Each row is a point on a landscape with many valleys, with its height.
A ball rolls from a point to whichever of its 2 nearest points has the largest drop for the distance, and stops where none of them is lower. Distance is the straight distance between rows; heights are no part of it.
(786): 87 76 100 104 119 75 124 102 130 110 63 131 82 72 115 99 119 88 136 103  h=27.9
(625): 106 96 125 74 71 105 93 106 100 114 84 109 77 131 90 87 97 118 121 100  h=23.3
(530): 90 125 60 114 116 124 80 63 101 137 97 119 82 87 137 112 115 137 86 115  h=65.5
(1055): 121 117 91 131 104 51 83 102 89 135 83 110 71 64 121 97 110 150 105 113  h=63.1
(1080): 114 74 100 119 65 60 103 112 106 112 85 118 128 75 94 50 92 105 83 97  h=34.6
(254): 88 59 102 82 81 112 140 68 101 70 108 122 161 103 99 90 102 86 101 43  h=25.4
(335): 137 78 114 115 98 26 97 169 80 98 93 102 105 73 94 86 89 98 134 113  h=45.6
(797): 117 154 113 116 114 135 90 97 35 92 158 106 51 125 94 136 124 117 73 108  h=43.3
(371): 79 113 53 72 132 157 64 74 69 107 88 98 72 105 100 152 84 92 126 159  h=45.2
(1237): 103 134 97 134 110 115 85 85 106 112 132 86 77 118 87 95 91 96 69 102  h=31.2
(867): 83 107 60 59 118 142 75 74 118 121 75 137 76 115 112 112 121 87 86 122  h=69.8
(719): 129 118 115 94 70 123 84 120 74 46 113 62 118 137 81 85 78 95 72 79  h=27.1
(1083): 130 67 116 106 79 58 108 130 105 92 73 86 123 95 86 82 68 113 119 98  h=28.8
(894): 124 51 94 101 55 42 138 128 108 92 88 120 144 65 90 55 75 99 90 79  h=30.1
(693): 76 82 103 56 123 118 129 82 131 81 119 129 109 106 105 116 138 59 83 40  h=18.7
(346): 100 93 67 84 71 46 105 134 123 89 126 71 134 82 48 65 78 56 101 123  h=65.6
(1114): 109 137 99 85 113 152 102 88 13 92 135 106 48 127 104 171 130 114 88 117  h=38.2
(710): 107 111 95 92 139 158 88 83 97 96 108 121 86 153 105 137 119 104 63 113  h=40.9
(773): 81 99 98 88 132 96 111 84 141 115 139 94 97 89 118 107 137 77 68 45  h=81.9
(300): 104 101 111 127 105 110 111 91 115 81 128 88 125 127 84 91 87 81 46 73  h=19.1
(912): 97 103 113 95 85 88 96 108 106 119 134 101 116 123 73 69 114 86 97 66  h=71.5
(807): 70 63 91 92 123 106 124 81 142 114 89 138 95 75 115 97 127 69 109 105  h=22.0
(647): 87 76 46 102 153 111 91 79 121 130 66 143 105 63 133 128 106 108 97 144  h=74.8
(432): 122 72 71 83 59 41 115 151 114 73 101 72 132 69 64 65 57 76 126 117  h=62.4
(864): 61 69 100 81 104 108 139 65 137 75 121 107 122 73 124 101 117 60 46 61  h=33.1
(94): 71 83 69 49 128 139 86 79 132 107 98 130 119 92 128 119 146 71 72 71  h=40.7
(327): 122 79 93 62 98 160 114 92 107 65 88 146 118 147 98 102 115 87 79 85  h=33.6
(688): 81 138 68 139 121 116 95 56 117 104 115 93 81 69 126 100 106 97 85 95  h=39.6
(521): 82 98 103 84 89 121 113 82 123 73 103 112 92 95 102 68 115 51 90 67  h=10.9
(848): 117 91 128 77 88 127 107 118 96 83 123 101 104 149 66 85 101 96 127 74  h=72.5
(570): 93 87 101 83 111 66 112 101 144 119 131 85 118 98 85 98 109 90 75 48  h=82.6
(381): 107 99 85 125 132 100 95 93 76 121 67 128 73 82 127 127 103 125 149 161  h=19.2
(898): 119 120 133 72 100 143 92 119 60 67 105 119 91 155 87 120 128 113 86 90  h=30.6
(768): 84 106 94 68 137 135 112 94 130 94 117 132 74 117 106 110 145 55 77 71  h=12.8
(979): 84 85 73 130 152 87 127 68 143 132 96 116 98 61 140 134 120 100 86 102  h=80.0
(598): 82 134 67 99 136 166 87 70 69 93 116 106 61 118 101 131 100 91 117 142  h=51.8
(876): 103 79 110 74 96 139 104 98 106 116 69 117 80 148 96 110 91 107 107 124  h=19.9
(126): 88 71 89 118 136 84 95 104 86 106 46 141 124 70 139 112 125 112 119 130  h=8.4
(653): 101 107 92 103 107 101 99 95 146 141 117 111 74 102 119 85 120 107 61 81  h=83.1
(338): 105 51 113 122 89 49 147 140 92 73 110 77 147 59 79 84 52 67 134 107  h=45.8
(795): 87 90 52 92 136 126 78 80 106 136 70 137 89 83 104 121 86 103 114 177  h=71.1
(11): 88 107 108 80 104 152 80 83 78 79 74 94 103 140 106 127 102 100 114 116  h=53.8
(124): 91 141 122 117 92 129 81 95 62 98 112 46 69 111 101 119 75 104 127 118  h=50.2
(470): 79 72 115 122 79 56 121 95 99 73 82 73 166 56 93 78 82 84 107 68  h=30.5
(793): 103 123 131 110 82 106 81 102 84 85 84 40 98 110 95 107 71 111 125 104  h=47.6
(642): 89 81 114 124 92 83 130 86 139 93 112 91 126 96 102 94 78 77 40 61  h=26.0
(50): 122 113 110 112 79 57 76 125 92 103 78 48 105 96 83 102 66 138 105 119  h=41.8
(243): 116 119 107 78 82 97 81 140 88 89 141 60 104 135 49 86 83 90 112 95  h=73.6
(629): 111 113 94 141 116 95 111 83 104 136 99 114 58 106 109 113 91 140 102 141  h=32.1
(219): 121 117 116 116 62 66 77 142 72 111 83 70 70 59 111 87 76 122 142 129  h=58.9
(835): 98 95 108 72 101 108 103 79 119 94 60 95 107 130 98 111 96 111 106 79  h=35.9
(923): 121 70 116 127 75 76 110 164 91 81 104 74 134 72 86 72 57 76 141 126  h=52.3
(540): 74 113 96 137 104 100 97 69 114 103 86 89 106 75 117 82 102 92 94 97  h=37.9
(613): 109 127 109 78 56 70 66 115 68 123 111 75 88 102 77 86 91 128 100 111  h=29.5
(1131): 87 56 120 102 107 62 132 97 107 95 68 112 148 73 109 103 107 98 138 77  h=29.7
(612): 110 122 123 81 74 90 79 141 73 122 139 49 82 123 57 107 75 110 136 125  h=75.0
(1174): 105 81 93 65 125 165 90 97 97 83 98 138 119 161 93 130 119 96 74 118  h=36.9
(800): 112 76 101 83 66 111 128 95 89 69 110 92 164 118 85 74 71 90 106 48  h=27.6
(725): 126 156 123 97 96 104 66 132 42 73 144 79 98 128 71 123 119 115 68 90  h=49.7
(1249): 89 113 103 104 97 119 79 70 74 108 69 92 86 123 118 127 102 131 109 127  h=55.3
(390): 98 118 108 60 106 120 86 83 108 88 80 109 76 130 102 112 123 103 86 72  h=35.7
(648): 100 147 128 92 86 122 65 111 41 87 132 69 104 132 86 109 112 109 105 88  h=51.4
(844): 100 64 126 123 104 39 125 121 83 70 76 87 157 60 108 101 89 99 134 79  h=22.2
(414): 113 168 102 113 96 111 74 98 55 102 156 79 77 130 81 119 108 121 62 99  h=46.9
(326): 117 142 109 117 111 110 91 104 98 81 130 81 90 138 81 102 94 101 39 83  h=26.1
(267): 93 150 104 118 113 154 88 77 52 88 131 80 51 118 100 132 101 97 121 123  h=53.2
(1012): 121 127 103 133 91 63 84 119 55 118 80 100 61 56 130 99 95 143 143 136  h=61.4
(1052): 85 110 79 76 122 141 89 77 98 102 64 98 63 108 104 125 92 89 135 139  h=36.7
(305): 96 68 99 92 106 97 132 94 156 123 102 125 87 107 110 87 108 84 65 76  h=83.8
(33): 133 81 79 97 71 51 91 170 110 94 106 71 129 78 63 75 62 85 126 158  h=58.4
(59): 77 98 107 129 84 84 99 82 106 90 95 80 145 82 100 72 92 87 83 74  h=35.1
(929): 97 112 123 76 56 90 74 105 63 135 86 96 71 111 101 99 103 136 128 115  h=25.8
(1014): 95 47 126 116 85 50 174 105 106 61 111 98 139 52 88 90 61 77 104 89  h=38.5
(474): 83 107 37 86 129 141 72 63 111 135 90 133 74 90 116 126 108 114 92 144  h=67.8
(643): 97 117 106 138 82 95 93 103 90 124 99 100 63 84 110 72 90 116 131 135  h=25.1
(61): 147 46 106 103 68 50 137 129 98 67 69 106 143 76 99 75 53 114 110 89  h=23.2
(103): 108 103 108 107 105 121 101 91 104 127 99 106 61 139 97 105 88 121 96 134  h=24.8
(399): 108 100 123 124 68 84 94 140 92 92 84 64 97 71 94 69 65 94 140 116  h=56.2
(514): 100 89 111 84 105 125 103 98 107 95 118 123 117 146 85 88 121 97 91 62  h=72.1
(841): 101 147 100 82 98 99 72 84 99 111 112 95 67 114 100 106 132 119 80 73  h=34.4
(1140): 53 75 79 84 122 123 112 56 142 101 102 114 121 68 142 114 135 71 70 76  h=36.8
(438): 119 89 88 81 57 84 102 139 101 88 121 66 124 111 52 70 64 85 116 90  h=74.7
(920): 107 147 99 97 76 94 65 98 79 101 115 74 85 109 84 83 100 112 82 81  h=32.7
(582): 136 85 130 123 87 61 90 154 90 85 68 66 125 88 102 104 57 132 127 116  h=35.2
(981): 98 97 83 118 85 42 90 129 121 107 122 84 108 65 77 61 86 76 95 114  h=68.6
(697): 103 114 92 95 128 122 97 96 144 128 154 99 73 100 141 105 142 99 57 53  h=82.5
(1049): 89 75 84 71 105 141 112 76 130 76 77 127 113 125 110 94 108 73 60 84  h=31.4
(1202): 113 112 78 96 77 55 76 147 99 119 125 65 101 86 60 80 78 96 117 156  h=51.9
(269): 123 104 133 67 58 131 100 151 77 80 133 76 93 139 65 92 81 88 137 85  h=72.9
(511): 96 119 101 74 104 137 104 106 113 62 105 128 68 120 95 90 132 56 93 74  h=6.5
(388): 112 84 106 135 132 46 126 122 112 110 78 130 81 69 116 94 113 101 113 111  h=32.9
(1028): 83 69 70 79 111 128 98 73 132 104 54 132 118 101 121 99 106 86 69 121  h=27.2
(1097): 86 140 121 90 88 148 68 83 42 80 95 78 96 131 109 122 110 117 116 102  h=52.6
(325): 96 97 88 104 143 140 107 77 138 107 115 112 94 130 117 129 117 90 47 92  h=45.5
(1101): 85 127 97 88 86 123 86 68 55 123 87 78 53 102 124 144 97 136 134 136  h=57.2
(1124): 113 111 106 115 94 58 94 133 95 134 108 79 79 97 72 81 83 112 126 126  h=45.3
(215): 99 107 100 147 124 78 96 93 85 124 83 110 90 66 121 110 110 119 152 122  h=29.0
(294): 90 61 92 104 109 105 101 90 116 111 41 135 132 95 130 103 113 112 102 123  h=19.7
(1255): 77 94 94 95 101 112 98 85 127 118 102 125 82 89 110 73 126 77 112 92  h=15.9
(1172): 130 99 103 133 119 35 104 140 97 127 101 110 88 67 93 82 95 112 116 114  h=39.0
(1107): 100 93 110 138 81 86 99 108 104 124 83 117 101 79 108 64 99 110 107 117  h=30.3
(1272): 84 81 119 91 101 75 112 97 111 99 65 84 124 105 89 106 95 112 135 73  h=33.7
(329): 72 56 97 55 99 110 126 76 132 90 96 130 136 99 107 95 131 81 97 48  h=22.3
(733): 98 117 95 116 104 85 79 76 104 144 83 117 90 83 135 105 120 157 94 106  h=64.2
(874): 101 82 119 146 122 71 95 116 74 103 61 119 126 70 130 101 114 111 143 121  h=20.5
(766): 83 68 111 85 89 86 151 65 130 67 116 95 132 86 102 96 81 79 48 40  h=30.2
(532): 89 124 98 107 90 122 88 82 100 114 89 111 67 98 108 71 106 98 117 113  h=20.2
(65): 73 48 116 94 84 61 167 74 124 70 108 104 129 55 96 93 76 84 77 65  h=33.4
(393): 94 141 79 132 127 140 89 66 102 89 133 110 77 105 116 103 117 89 70 92  h=35.8
(1171): 110 77 94 88 86 44 112 112 127 111 116 86 146 94 66 87 83 97 83 70  h=83.7
(257): 137 126 130 78 73 125 88 133 58 41 115 94 110 142 80 110 106 117 78 76  h=28.9
(501): 66 80 96 113 133 77 130 75 153 118 111 93 108 74 118 119 115 88 77 72  h=81.3
(1121): 88 98 105 106 119 126 98 93 102 109 67 94 72 98 120 118 88 115 153 147  h=30.7
(406): 117 128 128 79 113 159 91 113 37 82 119 123 71 139 98 150 147 112 88 111  h=33.2
(1231): 105 118 116 128 89 79 90 95 99 99 70 66 83 92 107 99 82 132 105 110  h=45.4
(370): 122 100 109 97 67 122 109 106 94 56 111 99 134 132 86 70 81 92 70 59  h=24.9
(88): 95 121 83 100 93 60 77 105 113 126 138 84 105 85 71 66 107 85 93 81  h=70.4
(1073): 95 106 50 135 154 97 106 61 126 130 84 125 83 72 128 136 105 126 106 131  h=77.9

For each start below, name the point where the ball stops.
(88) -> (1255)
(733) -> (300)
(267) -> (61)

Call two points neighbours if one is among the 2 nearest of the other. Go from one point of each pair to the other, from neighbour to neighbour, staying as low as possible. Name the highest point that can't be avoided.
(61) / (126) -> (325)
(844) / (511) -> (835)
(381) / (126) -> (215)
(511) / (876) -> (629)
(876) / (61) -> (1080)
(300) / (876) -> (688)
(370) / (1255) -> (800)
